Points on a hilly landscape, in no order, each with its height.
A ball rolls from a point to whichever of its 2 nearest points has the largest drop for the distance, and stops where none of them is lower. Distance is the straight distance between rows; heights are no part of it.
z766: [ 20  16 -10   7   5   6 -11   5  -4   9  15   1 -11  -7  10  19   1   8
  -7   8   7  -4  -5 -12  -3 -11   4  -1   6  -9 -12  -6  -8]  (h 1.58)
z498: [ -9 -14  -6  -9  12 -13 -11 -11  11   0  -8  10   2   3  10  -3  -1   2
   8   4  -1   1  -6  -5   0   3  12 -15 -14   3  20  -8   1]  (h 5.50)
z681: [ -4  -9 -14 -16   3  10  -1   3   7 -11  -4  -8  -5  -3   9   9   0 -16
  12 -14  -5  12  14  -1  12  -5  11 -12  -6   2   2 -15  -9]  (h 3.95)
z612: [ -3   1 -12  -5  13   1  29   2  10   0   5   1  -5  -1  -4 -12   0   0
  -9   1   8 -15  17   2 -11   0  -5  11 -10   4 -11  12   3]  (h 5.95)
z939: [ -4   3   8   1   2 -12  -7  -4 -11   6  -6  12   3  17  -7  -7   0  -2
  -3   1  -5  -6 -17  -3   1   5  -6  10  -5  17  10   0  16]  (h 8.98)
z441: [ -9  -9  -3   0   3  -4  14  -2  16  -3   0  -8   1  16  -5  -7   6  -6
   1  -8   1  -9   7   9  -3  -6  -8   0   8  28   2   7 -10]  (h 3.77)
z824: [ -9  -1   8  -7   4 -13   2 -12 -12  -5  -9  12   4   5 -17 -14  -3  -9
   4  -3 -13  -3  -5  -2   2  10   3  12 -13   8   1  -2  23]  (h 6.25)
z647: [ -1  -4  -2  -8  -3 -12  -3  -8   1  -1  -2   4   0  19  -3  -9   0   0
   1   1  -6  -4  -2  -4   2   1   2   6  -4  19  10  -4  14]  (h 8.84)
z198: [  0  -5  -2 -17 -22   4   8   2  -3   0   2 -15  17  10 -11  -2   8   0
   5 -17  -2   5  23   7   1   3   8  -3   4   6   4  -9   4]  (h 8.25)
z164: [-12   6   0  10  25  -7   1   1   4   4  -8  20  -3  -8 -11   0   1 -12
  -4   7   3 -11 -20   5  -7   5  -9  -3  -5   2  -1  11  -4]  (h 3.10)
z328: [ -4  -3  -5 -11  -8  -5  -6 -10   0  -4  -3   4   5 -13 -24  -9  -8  -6
  11  -3 -21  14  14  -5  13   2  16   1  -2  -7  -7  -8   7]  (h 5.27)
z846: [  2   3   8  22   4  -5  -3  -2   5   1   2   1  -9  -2   3  -3  -9   0
  -7   6   4  -1 -17   7  -3  -7 -11  -6  16   4 -10  18 -12]  (h 2.67)
z569: [ 14   8  -5 -11 -10   6   7   6 -15  -1   2  -1   6  15   1   0   2   4
  -2   2   2  -9   7  -4  -1   5   5  14  -6  -3   1  -8  19]  (h 5.14)
z545: [ 13   8 -12  -1 -13  11 -14   3  -6   4   0  -1   2   5   8  16   4   3
   3   4   3   3  -3  -8   1  -4  15  -1   7 -10   8 -12   5]  (h 3.49)
z644: [-12 -20   2 -10 -11 -15  -6 -19  13  -7  -9  -2   0   5  -6 -17  -6  -2
  12   2 -16  13  10  -3  12   1   8  -2  -2   3   9  -2   3]  (h 3.62)
z743: [ -5   1  11  17   6  -2   3   2  11   3   6  -7  -5 -17  -6  -1   1  -1
  -5  -3   3   4   0  10  -3  -7 -15 -10  14   1 -14  13 -25]  (h 1.59)
z349: [ 10  -1 -17 -19 -12  16   0   6  -4 -14  -3 -11   0  13   6   3  -4  -9
  10  -5  -7   5  19   1   6  -2  19   6   1   2   5 -12  13]  (h 5.06)
z942: [  4  12   0  10  10   1   3   9   7  12  17  -7  -6 -20  -8  14  10  -1
  -7 -11   8  -2   1   0  -7 -10 -12 -14  10   6 -19   2 -25]  (h 1.42)
z736: [-10  -4   8   5  10  -6  -4   2   1   7  -3   5   4  16  -1   2   9   0
  -6  -5   7  -8 -16   9  -8  -1  -9  -8   5  25  13   2  -6]  (h 5.01)
z875: [ 13  18  -3   6   6   4  13  11  -9   4  14   1  -3 -12  -6   1  -1   7
 -12   4   7  -9   5  -1  -8   3  -9  13  -3 -12 -19   6   5]  (h 4.96)
z417: [ 14   1 -16 -13 -18  13  -3   2  -5 -13  -3  -6  -5  17   8  -2  -9   1
   9  11 -10   1  11 -10   7   0  20  16   2  -5   7  -5  21]  (h 5.54)
z759: [  7   8   9   9  -2   3 -14   5  -6  -7   7   0  -3  -3  -7   5  -4  -3
   3  -3  -9   7  -5   7   8  -3  -8  -1   9   8 -11  -4  -7]  (h 4.47)
z371: [ -1  11  10   7 -12  14   0  10 -16  10  -5  -1  20  -7   5  11  12   6
  -3  -4  17   3  -9   6  -6   8  -3  -5   3 -26  11  -2  -1]  (h 4.97)
z596: [ -5   2   3   3  13  -4 -14  -8 -10 -14  -5  16 -10  -5 -14  -5 -13 -18
   9   7 -23   4 -10   0  13   5   2  13  -9   6  -5  -3  15]  (h 4.48)
z42: [ -3 -11  -7  -6  11   3   8   0  19  -2   3  -9  -1   8  17  11  11   2
   0 -11  11  -8   6   5 -11  -7  -3 -16   0  24   9  -5 -19]  (h 3.31)
z392: [ -2   7   6   2  -1  -4 -10   0  -3  13   6   0   9   0   3  14  15  10
  -5  -7  15  -5  -9   4  -8  -2  -6 -14   1   3  11 -10  -9]  (h 2.45)
z772: [  0  11  13  10  -1   2  16   8   2   0  12  -9   3  -9 -18 -12  -1   3
 -10  -7   2  -5   5  13  -6   2 -17   7   9   6 -15  16  -6]  (h 2.58)
z865: [ 10  -1   5  11  -4  -3  -1  -1   1  -5  -2  -2 -13  18  18  -8 -17   4
  -6  10  -1  -5 -13  -2  -1  -8  -9   8  10  10  -1  17   3]  (h 6.11)
z153: [ -2  -6  -5  -2 -13  -1   0  -1   9  14   4 -13   8 -18  -8   7   8   5
   4  -9   3  19  18 -11   4  -8   8 -19  13  -9  -4  -4 -18]  (h 2.88)
z852: [-11   5   8  -8  18   6  10   9 -10  -5   0   1   4  -9  -6   2  11 -17
   0 -14   4 -11   0  15  -8  13 -11  -1 -16   8   1  -4   3]  (h 3.51)
z862: [ -5  -8  -4 -13   9   4  18   3   4  -7  -2  -5   5   3  13  -6   3   4
  -1  -8  10  -6  14   6  -9   5  -3  -2 -14   3   6  -2   2]  (h 6.72)
z509: [  2  -7  -4 -11 -17  -8  -6  -7   6  -4   4  -7   0  22   0  -4   1   3
   6  -2  -8   2  11  -2   5  -3   6   1   3  19  11  -7   5]  (h 8.69)
z605: [  0  10  -1   6  11  -6  -1   0  -4  13   1  16   0 -16   0   5   5   6
  -6  11   9  -5 -10  -8  -5   7  -2   1 -14 -26  -6   0   3]  (h 3.56)
z117: [-13  -3 -14   3  19  -6  -6  -4  15   2  -6  13 -10  16 -10   3  -2 -15
   2  10  -4 -10 -13   1   3  -9   5  -6   9  30   4   7 -14]  (h 4.53)
z700: [  9  12  -2   3  -8 -14 -12  -9  -1   3   7  12   0  -4 -25  -9  -5   9
   0  10 -16   1   0 -12   4   1   4  12   3   1 -12  -3  12]  (h 2.57)
z585: [  1  -7 -18 -18  -1  23  11  15  -2 -13  -5 -14   0  -5   6  10  -3 -17
   7 -17  -3  14  25   2   9  -2  12  -2  -2  -6  -4 -11  -2]  (h 3.81)
z891: [ -9   2   2 -12  10   4  19   4  -5  -7   5  -3   4 -10 -16  -5   6 -14
   1 -15  -5  -6  15  12  -3   9  -6   4 -13   7  -9  -4   3]  (h 4.10)
z960: [ -8  -9  -5 -14   1 -19  12 -14  10   5   5   3   6  -5 -27 -14   5  -6
   4  -9 -15  -4  14   0  -1   3  10   1 -10   7  -6  -4   5]  (h 4.93)
z116: [ -5   1  -5  -8   5 -10 -13 -13  -2  -9  -1  12  -6  -9 -20  -8 -10 -14
  12   1 -25   6   2  -6  15   2  14   7 -10   1  -5 -10  14]  (h 4.85)
z163: [ -2  -6   5  13  -4 -13  -6 -12  12   2  -2   2  -7  12  -3  -9  -6   3
  -2   8  -3   0 -11   0   1  -8  -7  -2  17  15   2  14  -6]  (h 5.60)
z516: [ 13  14   3   3  -6   2  -3   7 -17   1   7   2   2  11  -1   4   1   4
  -5   1   2  -8  -5  -1   1   3  -4  11   0   1  -4  -4  11]  (h 4.84)
z931: [ -9 -21  -4 -13 -12 -14  -5 -13  18   0  -2  -8   5   0 -10  -9   3  -5
  15  -9 -17  15  17  -4  13  -2  18 -11   0   3   7  -7  -8]  (h 3.12)
z46: [-10 -13  -7 -11  10  -6  15  -7   9  -2  -6   5   1 -12   1 -12  -6   0
   0   3   1   3  14  -2  -3   6   3   1 -17 -13  -3   4   6]  (h 7.17)
z242: [  8  -4  -8  -6 -13  21   3   4  -6 -17  -8 -11   1   4   8   2 -10  -5
   9   0  -6  13  17   2  10   0   9   8   7 -11   0  -3   8]  (h 4.43)
z208: [  4  -5 -19 -15   1 -10  10  -4  15  10  12   0   2   1   5   0   6  11
  -2   2   6  -8  18 -12 -12  -2  11  -8  -9   2   3  -3  -1]  (h 6.32)
z552: [-10  -1  15   1   6   5  16   3 -12  -1 -16   6   8 -10   9  -9  -2   5
  -4   5   8  -6  -9  -1  -2  16  -4  12 -21 -27   4   6  14]  (h 6.30)
z357: [ -1  -4  14   8 -12  -9   2  -8   0   1 -11   2   0   7   3 -15 -10  13
  -3   8   2   3  -8  -7   2   1 -10  10   0  -6   2  10  11]  (h 5.09)
z259: [-14   3  24   0   4   8  10   5 -20  -5 -13   4  12 -13   0  -7   3  -7
   1  -4   6  -2 -10   8  -2  22 -11   9 -18 -19   6   3  12]  (h 6.73)
z615: [ -7 -16  -4  -6 -19  -4  -8 -10  13   9  -6 -11   9 -12  -2   1   6   5
  10  -6  -2  23  14 -10   5  -7  14 -23  13 -12   8  -3 -15]  (h 3.25)
z67: [  2  12  -5   4  11   2  25   6   4   2  13   1  -5 -11 -13  -9  -2   1
 -14   1   8 -12   8   3 -12   3 -12  13  -3  -1 -19  14   1]  (h 5.45)
z860: [  0  14  11   8   9   5   0  11  -1  10  13  -5   0 -15  -3  15  11  -1
  -8 -11  14  -4  -8  10 -10  -1 -17 -13   3   4  -7   1 -18]  (h 1.82)
z482: [ -5 -14 -11  -9  -2  -4   5  -9  11   0  -7   3  -1 -12   7  -8  -9   5
   4  10   1  13  15 -10   2   2  11  -4  -8 -21  -1   4   2]  (h 6.78)
z97: [-17 -16   1  -1   2 -18  15 -16  18   2  -5   0   3   0 -26 -20   5  -4
   2  -4 -15  -3   8   4   0   1   0   4   1  11  -3   8  -3]  (h 4.37)
z764: [  8  -6   0   6 -16   6 -10  -9   1  -3  -2  -6 -12   2  27   6 -10  12
   3  17   6   7  -2 -10   2  -6   5  -4  14 -13  10   6  -4]  (h 2.66)
z580: [ 17   6 -17 -13  -8   7  -3   3  -5  -3   4  -3  -4  15  11   8   0   5
   3  10   0  -5   7 -11   1  -4  16   9  -2  -7   4  -9  13]  (h 5.46)
z955: [ -6  -1   9  12   1  -8  -8  -1   4   5   0   1  -2  10 -12  -1   3  -5
  -4  -1  -4  -2 -15   9   1  -6 -10  -5  18  24   0   9 -11]  (h 5.30)
z366: [ 18   8   2  11  -2  14 -23   9 -11 -12  10  -4 -14  10  20  13 -13   1
  -3  11  -8  -2 -16   0  12 -10   7   7   9   5  -4  -4  -2]  (h 4.59)
z390: [ -9 -16  -8 -15 -11   0  -3  -1  12   5  -8 -10  13 -12  -4   4   5  -9
  12 -20  -2  21  12  -5   7  -3  19 -26   4  -9   9  -9 -13]  (h 3.61)
z246: [ -3 -12 -13 -12 -11   3   1  -3   5   0  -8  -3   8 -17 -15  -6  -9 -10
  10  -8 -12  25  21  -7   9   1  22  -4   2 -18  -6  -4   5]  (h 5.77)
z399: [ -7  -3  -4  -9  16  -1  27   3   7  -1  -3   1   3   1   6 -13   2   7
  -8  -1  12 -17   7   2 -17   8  -4   6 -17   0   4   6   9]  (h 6.39)
z314: [ -7  -5   2  -3  -6  -4  11  -2   9   5   5  -8   4 -10  -6  -7   5   8
  -2  -7   6   7  19   1  -2   0  -4  -6   0  -7  -5   3  -8]  (h 2.98)
z626: [  4  -4  -3  -4 -19  11   5   1  -1  -7  -2 -14   5   2   3   0  -2   5
   5  -4   3  12  20   2   4  -2   1  -1   9  -4  -1  -1  -2]  (h 3.70)
z474: [ 14   7  -3  13   4   1  -9  -4   0   9  13  -2 -12  -1  21  16   1  10
 -12   9  14 -11 -13  -5  -9 -13  -2  -6   9   1  -3   2 -13]  (h 1.89)
z579: [  4  11  12  19   5  -2   4   7  -5   2   1   3  -5   1  -2  -7  -9   0
 -11   4   5 -10 -17   9  -7   0 -15   4   7   3 -12  20   0]  (h 3.19)
z229: [  8  -1  -4   0 -13   5  -9  -4  -1  -2   0  -6  -3   2  10   6  -2   7
   4   6   3   8   6  -4   3  -5   4  -3   8  -7   4  -4  -3]  (h 3.13)
z794: [  3  10   2   6   8   8 -19   9 -24   1   4  17  -2   8   4  11   3 -12
   3  10 -13  -6 -24  -4  11   8   8  16 -14  -7   6 -14  13]  (h 5.22)
z933: [  3   5   8  14   8   2 -18   5  -3  -9   2   5 -11   4  -5   3  -9 -12
  -1   1 -13   4 -18  12  10  -5  -5   1  11  22  -9   4  -7]  (h 4.80)
z281: [ 12   1 -19  -6  -4  20   8  13  -5   2  -1  -5   2  -4  11  14   3   3
  -4   5   9   3  13  -5  -5  -3  13   3   1 -23   0  -3   6]  (h 2.48)
z182: [ -2   1   0 -10 -12  11 -10   7 -11   1  -9  -5  16   2  -3  14  10 -11
   8 -17   2  11   1   8   3   5   9 -11   2  -4  10 -16   3]  (h 4.32)
z890: [ -2   1  -2  -8  16   8   8  11   4  -1   6  -6   3   4  12  10  14   0
  -4 -15  14 -12   1  12 -11   0  -7 -11  -8  16   6  -9 -10]  (h 3.02)
z625: [ -6 -12  -2  -4   3   0  22  -5   8  -3  -7   1  -4  -5  11 -15  -8  11
  -6  10   9  -1  11  -5  -5   5  -4   9 -13 -14  -4  12   7]  (h 7.29)
z4: [ -4   3  -4   9  16  -5  -6  -7   5 -11  -4  13 -14  -7 -15  -8 -12 -16
   4   7 -18   1  -6   1   9  -2  -4   8   2   8 -12   6   1]  (h 4.03)
z31: [ 12  16  -3   7   8   5  -1   8  -7  -5  10   5  -7 -15 -10   3  -7  -1
  -3   3  -6   0   3   0   2   1  -8   8  -2  -6 -22   0  -1]  (h 4.51)
z752: [ -9  -6   1  -1   5   4 -18  -4 -10  -9 -16  10  -1  -2   8   3  -5 -12
  11   6  -9   9 -12   0  15   7  11   1 -11 -17  12 -11  10]  (h 5.88)
z893: [ -4 -14   4   9  -2  -2 -14 -13  11 -10  -7  -2 -15   2  22  -1 -11   2
   7  11   1  11  -5  -1   7  -7  -3  -8   7  -2  10   6 -10]  (h 5.00)
z844: [ -6   2  -5 -10   6 -11   8   2   5  16   8   3  11 -22 -17   2  11   2
  -4  -9   7   1  12  -4  -9   4   4 -11 -13 -13  -7  -4  -4]  (h 5.63)
z703: [ 10   4  -1  -1   4   4  -7   6  -9   2   6   0  -6  28  16  10   4   2
  -8   1   5 -13 -15   2  -3  -4  -1   8  -1  25  10  -6   5]  (h 2.60)
z223: [ -3   3   8  -3   8   3  -2   8  -9   3   1   1  12   7  10  10  15   3
  -3 -11  14 -10  -8   8  -7   7  -6  -8 -10   7  13 -11  -1]  (h 2.71)
z466: [  0  10   2  -5   3 -10 -10   0  -7   5   6   8   4  -1 -23   6  10 -10
   3  -8 -10  -3  -4   4   1   5  -2  -1  -6  14  -3 -12   6]  (h 2.56)
z974: [  4   5 -12  -5   1   8 -15   2  -8  -6  -6   6  -3  -3   5   7  -3  -8
  10   7  -8   5  -3  -6  12   0  20   3  -5 -17   6 -12  10]  (h 5.61)
z989: [  7  -1   5  21  -6 -11  -8 -11  15  11  13  -8  -7 -12  -7   0  -1   9
  -4   5  -5   5  -1  -6  -3 -17  -4 -11  27   8 -15  11 -27]  (h 0.49)
z383: [-10  -8   9  -5  -9 -15  13 -14   5   3 -13   4   5   2  -7 -21  -7  13
  -1   5   0   1  -1  -8  -3   8  -3   9 -10  -8   1   7  16]  (h 5.49)
z976: [ 14  14  -3   4   1  12 -13  10 -10  -6   8   1  -4  -9  -3  14  -4  -2
   2   0  -7   5  -1  -2   9  -3   1   3   4  -5 -12 -10  -4]  (h 4.14)
z797: [  8  15  -4   2  -1 -13 -16  -4  -5   5  11  11  -2   5 -24   0   1  -1
  -2   3 -15  -5  -7  -5   4   0   2   9   2  15  -6  -8  10]  (h 2.20)
z295: [  6  -3   7  10 -13  -7 -13 -11   2 -10  -5   2  -9  10   4 -14 -20   8
   4  14 -11   8  -8  -8  12  -3  -3  11   9   3   1   9   9]  (h 4.67)
z646: [ -1  -5  -8 -11 -16  12  -2   7   1   3  -8 -13  15  -6  -6  11   9  -9
   8 -22   0  20  11   3   3  -2  13 -18  10  -6   7 -11  -4]  (h 3.97)
z670: [  6  -8   3  -2  -6   4   0   0  -6  -7 -12   1  -6  19  30  -3  -8   8
   2  14   2  -4  -9 -10   2   1   4  10  -6 -10  17   3  12]  (h 2.59)
z8: [ -5 -12   1  -6   7   3   8  -1  -1 -13 -11  -1  -2   5  16  -5  -5  -3
   4  -1   4   1   6   6   3   4  -5   2  -9  -3   6  -2   2]  (h 6.92)
z870: [  6   9   2  21   6  -2   0   4  13   9  18  -7  -6 -21 -12   4   0   3
  -8  -3  -2   4   1  -1  -5 -14 -10  -9  20   7 -26  11 -28]  (h 1.01)
z729: [ 11  -3  -7  -1 -14  11  -9   0  -3  -9  -8  -3 -10  12  26   6  -6   6
   5  19   0   4  -4 -10   5  -3  15   7   5 -16  15   1   8]  (h 2.17)
z369: [ 14   5   2   3 -10  -4   5  -1   0  -1   6  -4  -7  16   6  -7  -8  10
  -5   5   1  -6   0  -4  -3  -5  -9  12   6   9  -3   9   7]  (h 6.36)
z565: [ -5   5  16 -11 -11   7   5   8 -21  -1  -5  -7  22   0 -10  -2  11  -7
   2 -17   5   0   4  11  -4  17  -2   2  -6  -3   7  -6  12]  (h 7.62)
z897: [ -3  12  13  10   3  -4  15   7   1   6   2  -4   3   3  -5 -11   2   6
 -14  -2  14 -15 -12   7 -13   2 -17   3   6   6  -2  20  -1]  (h 3.72)
z924: [-16   3   7   6  23  -9   1   1   8   9  -4  10   6 -13 -11   3  12  -5
  -4  -4   9  -8 -15   7 -12   5 -12 -16  -7   4   6   4 -10]  (h 2.68)
z949: [ -9 -18  -2  -6  -9  -7  20 -10  20   4   2 -11   5   0  -3 -17   4  10
   0  -3   2   2  23   0  -4   0  -1  -1  -2   2   1   9  -7]  (h 3.20)
z77: [  7   4   9  13 -14  -7  -5  -5   7   7  13  -8   1  -8 -10  -2   0  16
  -5   0   1   6   4   0  -2  -9  -7  -6  20   1 -12   6 -15]  (h 1.02)
z658: [ -5  -6 -11   1   9  -4   1  -5  17  -4   0   2 -11  14  -4  -3  -1 -12
   3   1  -7  -5   0   4   1  -9  -1   0   8  26   0   4  -9]  (h 4.20)
z320: [-11 -16   0   9   5 -10  -9 -16  18  -9 -11   7 -18   3  10 -13 -13  -4
   7  15  -8   8  -8  -2   8  -7  -2  -3   4   5   6  11  -6]  (h 4.64)
z582: [  9  17  -4   3  11   8  -2  11 -15   7   6  11   2 -14  -2  15   7  -5
  -2   5   3  -6  -8  -4  -1   7   1   5 -13 -23  -9  -7   2]  (h 3.93)
z341: [ -9 -23  -4  -8 -11 -14   9 -13  22   8   3 -10   7  -3  -5 -11   7   6
   7  -4  -7  10  23  -6   2  -2  10 -11   2   1   2   2 -16]  (h 2.61)
z990: [ 18   9  11  17   0  16 -18  10 -17  -4  10  -5  -9   8  25  21  -5   0
  -9   3   1  -4 -25   9   6  -7   0   1  11   3  -6  -2  -7]  (h 4.36)
z911: [ -3   4  -5  -3   4 -16   8  -4  12  18  11   2   6  -9 -15  -4  12  11
  -8  -1   7  -6   9  -6 -12  -1  -2  -6  -3  -2  -6   2  -6]  (h 5.90)
z178: [ -9   0  16  -3  -9  12   5   5 -21  -6 -15  -2  16  -7  -2  -2   3  -8
   5  -8   2   8   0  11   3  17  -4   2  -6 -17   6  -2  10]  (h 7.21)
z592: [  6  -2  10   7 -26  -2 -14  -9  -4  -9  -9  -1   4   4  -5 -13 -17  13
   8   9 -13  17   0  -8  14   2   2   8  14  -6   0   4   8]  (h 5.08)
z608: [ -6 -15   1   1  -7  -9  -2 -15  10 -13 -11   1 -11   7   6 -16 -14   1
   8  11 -10   9   3  -4  10  -1  -1   7   0   2   4   7   5]  (h 4.19)
z218: [ -6  -7   4   3  -8 -16  14 -14  11   0  -1  -2   4   5 -32 -23  -2   3
   3   0 -21   0  10  -1   5   0  -3  14   7  14 -11   9   4]  (h 3.73)
z51: [  0  -9   2   8  -4  -9  -8  -7   8  -2  -5   2 -12  25  13  -7 -11   3
  -1  11  -2  -2 -17  -5   0 -10  -3   2  12  23  14  14   1]  (h 5.86)
z327: [ -5  -4  -3   3   4   1   6   3   9  -2  -2  -5  -5  29   2  -1   0  -9
  -4  -4   4 -13  -7  11  -3  -9  -6  -2  15  39   4  11 -11]  (h 3.30)
z536: [ 14   4  -7  -1   0   7  -2   3  -2   5  10  -4  -6   8  25  20   8  13
  -7   4  16 -12  -3  -3 -10  -8   3  -4   3   3   7  -6  -7]  (h 2.15)
z278: [ -2  -4 -14 -17   6 -15  12  -2  10  12  12   2   9 -12 -21  -4   8  -4
  -1 -12  -5  -4  19  -6  -5   0  12  -5 -13   0  -9  -7  -1]  (h 5.31)
z424: [ 13  17   3   3   8  12  -3  16 -26   1   8  10   3  -1  -2  14   7 -11
  -2   5  -3 -12 -13   0   0  10  -2  15 -13 -10  -6 -11   8]  (h 4.24)
z256: [  2  -6   3  -2   4   1  19   2   3  -5  -9  -2  -5  12  22 -11  -7  11
  -6   7  10 -11   1  -5  -7   2 -10  11  -9  -4   5  10   9]  (h 6.93)
z219: [ 15  13   2  13 -11  13 -16   7 -16   4   4   2   3   2   8  16   0   5
  -1   7   2   3 -12  -2   6  -2   6   3  10 -15  -1  -5  -1]  (h 3.79)
z293: [-10   8  12  10  10  -7   3   3   6  12   7   0   2 -17 -10   2  12   4
  -8  -3  14  -3  -8   7 -12   2 -15 -12   1  -5  -2   7 -13]  (h 2.27)
z967: [  6  11  10  11  -3   4 -10   5  -5  10  11  -6   1 -10   4  21   9   7
  -6  -9  13   1  -8   2  -5  -7  -9 -16  12  -1  -4  -6 -18]  (h 2.16)
z562: [  7  -5 -10  -3   0  -3  14  -3  11  -3   2  -1 -11  11  12  -9  -7   7
  -4  10   5  -9   7  -7  -8  -4  -5  12  -3   5  -2  12   7]  (h 6.65)
z280: [ -9 -16  -4  -3   5  -4  -7  -9  12  -7  -8   0  -6   1  19   1  -2   0
   9   3   2   6   1  -1   3  -4   1 -13  -3   2  13  -3  -9]  (h 5.28)
z358: [ -3 -12 -10 -15   6   7   8   2  14  -7   3 -12  -2   3  15   9   5  -7
   6 -15   3   3  18   4   0  -4   4 -15  -7  13   5 -12 -14]  (h 3.63)
z241: [ 12  -5 -28 -15  -4  24   9  16   2  -4  -1 -13  -1  -6  12  14  -1  -8
   2  -5   3  12  24  -7  -2  -6  18  -2   3 -14  -3  -5   4]  (h 3.16)
z251: [  0  -9  -4 -13 -14  -9   5  -7  10   2   7 -12   8  11  -7  -3   9   3
   5 -12  -5   1  20   2   0  -3   6  -6   2  14   4  -8  -4]  (h 8.50)
z20: [ 13   8  -4   5  -3   4 -20   2  -7  -8   8   2 -12  13   5   4  -8   1
   3   9  -9  -2  -8  -4   9  -6   6  11   4   8   0  -6   7]  (h 4.82)
z992: [-13  -6   9   1   9   0  14  -1   2  -6  -8   0   2  -7   1 -11  -2  -3
  -1  -5   6  -1   3  10  -3   7 -13   0  -7  -5   1   6  -1]  (h 6.53)
z842: [-11  -1  16  -6  -8 -12   9 -11 -12   3 -12   6  11   1 -13 -17  -4   3
   0  -3  -4  -1  -4  -6  -1  15  -2  13 -14  -5   2   2  25]  (h 5.89)
z878: [  1  -1   3  13   4  -5   2  -5   9   7   5  -1  -8  -9   7   0  -1  10
  -7   5  10   0  -1   1  -8  -9 -11 -10  10  -3  -6  10 -16]  (h 2.18)
z21: [  5   8  -2   3   4   9 -26   6 -16  -8   3   9 -11  12   7   7  -6  -7
   7  10 -14  -2 -16  -4  17   0  13  15  -6   1   7 -13  14]  (h 5.04)
z560: [ -9   6  12   1   1  16   7  15 -13   3  -5  -6  13 -17   7   9  10   0
  -2  -8  18   3  -2  12  -5  11  -9  -6  -6 -25   7   0  -6]  (h 5.37)
z666: [ 16  16 -17   1   4  13  -5  13  -5   8  12  -1  -4 -19  -1  19   2   2
  -3   2   3   5   6 -15   0  -7   9  -3   5 -17 -15  -9  -5]  (h 1.20)
z325: [ 13   7   5  11  -3  17 -14   8 -11  -2   4  -6  -6  -5  19  22  -2   2
  -2   0   8   3 -11   4   5  -8   0  -8  11 -10  -5  -6 -14]  (h 4.09)
z234: [-10   4  19   8   6   0  17   2  -1  -2  -9  -1  -1  -9   0 -16  -6   3
  -8   1  10  -4  -8   5  -6   9 -18  11  -6 -10  -4  17   7]  (h 6.02)
z148: [ -8  -3  14  14  -1  -8   8  -7   6  -1 -10   3  -4  -1  -3 -17 -10   6
  -5   6   4   2 -10   4  -1   0 -15   4   4  -4  -5  18   1]  (h 5.51)
z889: [-10   5  10  -3  11  -8   2   3  -5   3   1   4   7  -7 -22   1  14 -12
  -1 -10  -2  -8  -5  11  -8  10 -10  -3  -9  12   1  -4   1]  (h 2.99)
z449: [-14  -3  -6   1  22 -11  -4  -3  12   8  -7  15   2  10 -10   4   7  -7
  -3   2   2 -12 -17   4  -6  -2  -2 -13   3  25  10   2  -9]  (h 4.77)
z563: [-11  -2   6  -3  11   7  12   6  -7   2  -8   4   8 -18   8  -1   4   1
  -4  -2  12  -2   0   5  -6  13  -4  -2 -18 -24   4   2   3]  (h 5.87)
z171: [ -4   2   7   3  -6  -5   2   2   5   9   8 -10   6 -17 -15   4  10   4
   0 -12   2  10  12   1   0  -5  -8 -13   8  -4  -8  -2 -18]  (h 2.46)
z74: [ 15  15  11  10   5  11  -6  16 -24  -3   9   6  -2   9   9   9  -1  -5
  -6   4  -4 -10 -20   5   4   4  -6  15  -4  -1  -7  -2   5]  (h 4.54)
z864: [  0  -5   4   3   5  -3   2  -2  -3   1 -10   9   2   6  23  -1  -2  12
  -2  12  10  -7 -14  -8  -2   4  -3   2 -13 -15  14   2   8]  (h 2.90)
z581: [  1   9  -6   1  10   4 -23   4 -12   1   0  16  -4  -6  -1  13   0 -14
   7   7 -10   1 -16  -6  12   4  15   4 -14 -15   4 -15   8]  (h 5.39)
z768: [  0  10   7  -1   4   4  14   8  -5  -5   8  -5   1  -3 -12  -4   3  -6
  -3 -10   1  -7   9  12  -4   4 -14   7   0   9 -11   3   1]  (h 3.39)
z59: [ -1   0   2   3  -5 -15   0 -13   3   0  -2   8  -1   7 -21 -17  -7   2
   1   7 -15  -1  -1  -5   4   0  -3  13   3  11  -6   4  13]  (h 3.07)
z385: [ 14   3  -6  -5   1   6  -5   5  -7   2   6   0  -3  23  26  17   7  10
  -4   9  10 -16 -10  -7  -6  -4   7   4  -4   7  15 -11   4]  (h 2.37)
z342: [ -2  -6  -2  -2  12   2  -2   5   1  -5  -5   3  -9  28  14   0  -2  -9
  -4  -1   3 -11 -13   5  -2  -3  -5   4   2  33  10   2   2]  (h 2.89)
z905: [  1   4   2   0 -19  12  -7   6 -13   9 -10  -4  22   6   4  12  12   2
   1  -9  10   7  -5   7  -3   4   6  -7   7 -13  14 -10   4]  (h 4.63)
z145: [ -3  -9 -13  -9  -9   5   0  -6   0  -1 -14   4   5 -14  -3  -6 -11  -3
   7   5  -6  18  11  -7   6   5  19   1  -5 -28  -1   0  11]  (h 6.31)
z503: [ -5  -3  -1   1  18  -5   3  -2  -1   6  -9  17   4  -9  14  -2   1  10
  -3  13  10  -8 -12  -8  -5  10   2  -2 -22 -24   7   0   6]  (h 3.21)
z734: [ -2  -1 -11 -11  11 -15  12  -3  15  13   9   3   9   1  -6  -3  11  11
  -7  -5   9 -16   8  -2 -18   1   5 -10 -12   9   6  -3  -1]  (h 6.12)
z515: [  2   6  14  10 -11   0   9   4   2   3  12 -12   7 -13 -14  -7  -1  14
  -8  -5   3   6  12   7  -3  -1 -14   0  12  -5 -15  11 -10]  (h 1.73)
z614: [-10   3  -1  12  24   0  -5  -1   5  -8  -9  16 -15  -7  -5   0  -8 -20
   1   7  -6  -1 -15   8   4  -1  -9  -1   1   6  -9  10  -8]  (h 3.58)
z908: [ 15   6 -18  -3  -6  15   2   7  -3   1   8  -5  -4  -9   3   9  -4   6
   0   6   2   8  18 -11   0  -6  10   5   7 -14 -12  -1   1]  (h 1.81)
z336: [ -3  -1  11 -13 -21   2   2   3 -12   2  -6 -12  22  13  -5  -2  12   4
   2 -18   7   3   9  10  -1   7   2  -6   5   3  13  -9   7]  (h 7.96)
z492: [  1  -7   7  10  -7   7 -26  -5   2  -9  -1  -6 -16   6  25  11 -10   1
   5   6  -2  10 -13   2  12 -11   2  -9  13   7  10  -2 -12]  (h 5.29)
z149: [ -1   6  15   9  -1  -5 -15   1 -18   2  -2  11   3   5  -6   0   2  -4
   1   2  -7   1 -21   3   6   7  -8   7  -3   6   3  -3   9]  (h 9.11)

Where does a ball stop that starts at each point below?
z625 => z666
z449 => z666
z208 => z797
z734 => z797
z149 => z729
z509 => z171
z560 => z171
